Each scene shows the same named points in several views. A view is turned or mirrored, and shifted as a whole, has a little noise and may leave points out.

Scene 1
View 1
J_466: -.21 -.13 .23 -.04 .10 -.28 .08 .03 -.09 -.03 .09 .12 -.28 -.16 .14 .17
 -.20 -.02 .25 .19
J_282: -.06 -.21 .06 -.27 .19 -.14 -.10 .02 .06 .10 -.26 .27 -.47 .21 .11 -.07
 -.38 .06 .15 .09
J_515: -.09 -.07 .01 -.11 .26 -.10 .04 .11 .09 .09 -.29 .15 -.20 .26 .17 .05
 -.18 .16 .07 .02
J_111: -.16 .05 -.03 -.22 .29 -.05 -.03 .10 .09 .30 -.06 .00 .01 .07 .18 .10
 .00 .16 .28 .00
J_183: -.46 .00 -.14 .07 .32 -.08 .07 .38 -.03 .15 .07 -.26 .03 .12 .36 .17
 -.05 .21 -.01 .14
J_782: -.24 .07 .06 -.13 .25 -.11 .04 .08 .05 .25 .05 -.04 .08 -.05 .17 .19 .01
 .12 .30 .05
J_339: -.28 -.10 -.06 -.16 .25 -.12 -.06 .17 .09 .22 -.17 .03 -.19 .21 .19 .00
 -.31 .19 .08 .10
J_239: -.41 -.05 -.18 -.16 .33 -.03 -.13 .29 .05 .35 .05 -.20 -.08 .15 .30 .02
 -.15 .20 .10 .12
J_108: -.42 -.07 -.04 -.09 .28 -.11 -.05 .22 -.04 .23 .17 -.17 -.12 -.02 .28
 .10 -.16 .09 .18 .19
J_955: -.09 .07 .10 -.10 .24 -.13 .09 .05 .03 .16 -.04 .05 .03 -.02 .16 .20 .06
 .11 .30 .00
J_550: -.24 -.04 .02 -.07 .20 -.17 .06 .13 .10 .10 -.26 .11 -.14 .22 .16 .07
 -.28 .20 .04 .07
J_447: -.11 .00 .18 -.33 .14 -.19 -.03 -.12 .13 .26 -.09 .20 -.09 -.04 .03 .09
 -.19 .08 .42 .03
J_620: -.15 .06 -.02 -.15 .29 -.06 .01 .11 .09 .24 -.10 .01 .02 .12 .20 .12 .02
 .17 .24 -.01
J_477: .10 .06 .34 -.32 .10 -.21 .07 -.25 .10 .17 -.07 .32 -.04 -.19 -.02 .20
 .02 -.02 .59 -.04
View 2
J_339: .14 -.11 .03 .10 .01 -.16 -.02 -.03 -.08 .11 .12 .11 .12 -.14 -.07 -.05
 -.14 -.22 -.15 -.10
J_447: .07 -.23 .02 .13 .03 .27 .07 .05 -.01 -.04 .37 .12 .22 .01 -.10 .16 .11
 .01 -.02 -.20
J_515: .03 -.17 .09 .02 -.02 -.12 -.09 .01 -.01 -.06 .16 .09 .15 -.17 -.06 -.08
 -.02 -.13 -.15 -.18
J_620: -.12 -.23 .02 .16 -.01 -.03 .00 -.16 -.08 -.09 .06 .06 .21 .03 -.04 -.07
 .09 -.09 -.07 -.16
J_111: -.10 -.23 .00 .19 .00 .01 .06 -.16 -.08 -.03 .07 .07 .20 .07 -.06 -.06
 .08 -.08 -.07 -.16
J_183: -.07 -.01 .07 .39 .03 -.32 -.17 -.32 -.19 -.03 -.12 -.03 .12 -.05 .05
 -.02 .05 -.35 .04 .01
J_239: .02 -.12 -.05 .30 .00 -.24 .05 -.24 -.19 .18 -.10 .09 .13 .03 -.05 -.09
 -.12 -.30 -.09 -.03
J_550: .12 -.09 .11 .05 .00 -.16 -.14 .05 -.05 -.05 .17 .05 .14 -.25 -.01 -.03
 -.06 -.17 -.13 -.13
J_477: -.09 -.33 .09 .11 .02 .47 .01 .02 .10 -.23 .50 .15 .24 .08 -.12 .28 .34
 .11 .08 -.30
J_466: .09 -.08 .16 .26 .05 .04 -.23 -.09 .06 -.06 .38 .18 .02 -.14 -.12 .37
 .15 -.31 .17 -.09
View 3
J_339: .17 .09 .20 .04 .10 -.10 -.04 -.30 .06 .04 .14 -.25 -.03 .00 -.19 .08
 -.39 -.01 .00 .44
J_108: .01 -.13 .42 -.07 .13 -.24 -.06 -.45 .13 .11 .00 -.11 -.11 .10 -.25 .27
 -.26 .08 -.13 .38
J_955: -.08 .02 .21 -.23 .11 -.24 -.23 -.23 .04 .07 .03 -.28 .19 .05 -.13 .23
 -.04 .10 -.02 .19
J_620: -.05 .01 .27 -.17 .10 -.11 -.21 -.28 .00 .14 .09 -.33 .16 .04 -.08 .15
 -.24 .09 -.01 .23
J_515: .11 .15 .15 -.10 .13 -.16 -.13 -.22 .03 .01 .16 -.31 .11 -.03 -.14 .05
 -.28 -.01 .05 .37
J_111: -.08 -.02 .26 -.10 .08 -.08 -.18 -.28 -.01 .12 .08 -.34 .13 .08 -.08 .23
 -.26 .12 -.03 .20
J_183: .10 -.13 .55 -.31 .16 -.24 -.14 -.54 .18 .24 .07 -.07 -.01 .04 -.17 .05
 -.36 .02 -.16 .43
J_550: .19 .14 .18 -.15 .13 -.18 -.12 -.27 .09 .02 .09 -.22 .08 -.02 -.17 .03
 -.21 -.05 .02 .42
J_782: -.08 -.06 .29 -.21 .06 -.11 -.24 -.33 .04 .14 -.04 -.28 .20 .09 -.09 .25
 -.09 .13 -.05 .18
J_447: -.05 .12 .01 .10 .03 -.08 -.14 -.15 -.03 -.08 -.04 -.38 .15 .08 -.18 .39
 -.01 .10 .04 .21
J_466: .04 .08 .11 -.10 .18 -.48 -.06 -.21 .15 -.13 -.02 -.12 -.05 .07 -.34 .36
 .11 .03 -.01 .40
J_477: -.20 .16 -.11 -.02 .04 -.22 -.22 .00 -.07 -.15 -.06 -.43 .27 .11 -.17
 .48 .27 .17 .09 .04
J_282: .12 .24 -.05 .20 .15 -.24 .03 -.06 -.02 -.19 .25 -.32 -.08 -.04 -.24 .16
 -.31 -.02 .13 .43
J_239: .04 -.12 .46 -.04 .11 -.09 -.06 -.47 .08 .20 .11 -.19 -.08 .07 -.15 .16
 -.49 .07 -.12 .37
View 4
J_550: -.23 .08 .05 .01 -.01 -.01 -.13 -.07 .10 -.12 -.17 .07 -.08 .19 .18 -.18
 .11 .15 -.04 -.04
J_782: -.17 -.16 -.12 .01 -.13 -.13 -.19 .17 .09 -.13 .03 -.08 -.10 -.05 .21
 -.13 -.05 -.21 -.04 -.05
J_447: -.24 -.12 .01 -.06 .19 -.04 -.25 -.05 -.01 -.33 .15 -.05 -.23 .11 .26
 -.15 .01 -.24 .11 .04
J_111: -.23 -.12 -.21 .01 -.12 -.10 -.10 .04 .09 -.15 -.01 -.05 -.22 .01 .21
 -.19 .00 -.16 .04 -.08
J_620: -.21 -.13 -.17 .00 -.17 -.05 -.10 -.01 .12 -.11 -.03 -.05 -.21 .01 .18
 -.15 .00 -.11 .03 -.11
J_282: -.33 .24 -.10 .09 .31 .10 -.19 -.24 -.04 -.27 -.10 .09 -.15 .26 .27 -.16
 .06 .12 .14 .15
J_955: -.15 -.13 -.07 .02 -.11 -.04 -.24 .01 .07 -.13 .04 -.08 -.12 -.05 .17
 -.03 -.12 -.16 -.01 -.07
J_477: -.16 -.23 .07 -.09 .22 .02 -.42 -.17 -.05 -.40 .32 -.18 -.26 -.02 .23
 .07 -.18 -.41 .16 .03
J_515: -.23 .05 -.06 .01 -.02 .03 -.13 -.13 .11 -.12 -.13 .03 -.16 .13 .18 -.14
 .04 .11 .02 -.06
J_339: -.30 .11 -.11 .05 .02 -.06 -.06 .02 .08 -.13 -.16 .08 -.10 .19 .24 -.28
 .14 .12 .01 .00
J_239: -.30 .05 -.34 .10 -.19 -.21 .03 .26 .13 -.03 -.18 .06 -.06 .09 .26 -.38
 .14 -.01 -.06 -.02
J_108: -.22 .04 -.24 .14 -.09 -.20 -.13 .34 .06 -.08 -.09 .03 .10 .04 .26 -.27
 .02 -.10 -.12 .07
J_183: -.16 .01 -.19 .14 -.33 -.18 -.05 .32 .16 .11 -.25 .05 .12 .00 .16 -.23
 .02 .07 -.22 -.08
View 5
J_282: .35 -.27 .09 -.01 .25 .07 -.20 .40 .14 .30 .10 .32 .45 -.09 .01 .12 -.20
 -.06 .32 .12
J_955: .07 .07 -.08 .06 -.04 -.02 -.18 .09 .03 .18 -.12 .24 -.04 .01 .02 .17
 -.11 .12 .14 .16
J_550: .25 .01 .04 .04 .28 .01 -.03 .17 .02 .31 -.04 .44 .21 .01 .11 .15 -.35
 -.03 .21 .17
J_515: .20 -.06 .02 .04 .17 .01 -.06 .14 .01 .28 -.01 .32 .19 -.02 .12 .17 -.30
 .01 .22 .22
J_108: .07 .19 .17 .31 .09 -.16 .01 .08 .01 .38 -.03 .44 .19 .14 -.15 .29 -.01
 .13 .14 .05
J_782: .06 .15 .01 .16 -.02 -.03 -.13 .01 -.02 .26 -.13 .26 -.02 .09 -.07 .13
 -.06 .18 .13 .13
J_239: .09 .11 .21 .36 .13 -.11 .14 -.02 -.12 .49 .05 .32 .28 .13 -.10 .29 -.13
 .12 .16 .22
J_466: .17 .08 -.02 .04 .11 -.09 -.30 .36 .27 .16 -.11 .51 .11 .01 -.11 .22 .02
 .04 .19 -.13
J_183: -.01 .25 .11 .29 .15 -.24 .22 -.07 -.04 .38 -.01 .53 .09 .13 -.01 .46
 -.19 .08 .07 .17
J_339: .23 -.01 .14 .16 .26 -.02 .02 .16 -.04 .40 .03 .37 .32 .04 .01 .16 -.26
 .02 .23 .18

Which points are out of place in each view (at most two, in the order of its rows)? Write none if all are in place.
view 1 | J_515
view 2 | J_183
view 3 | J_550, J_782
view 4 | none
view 5 | none
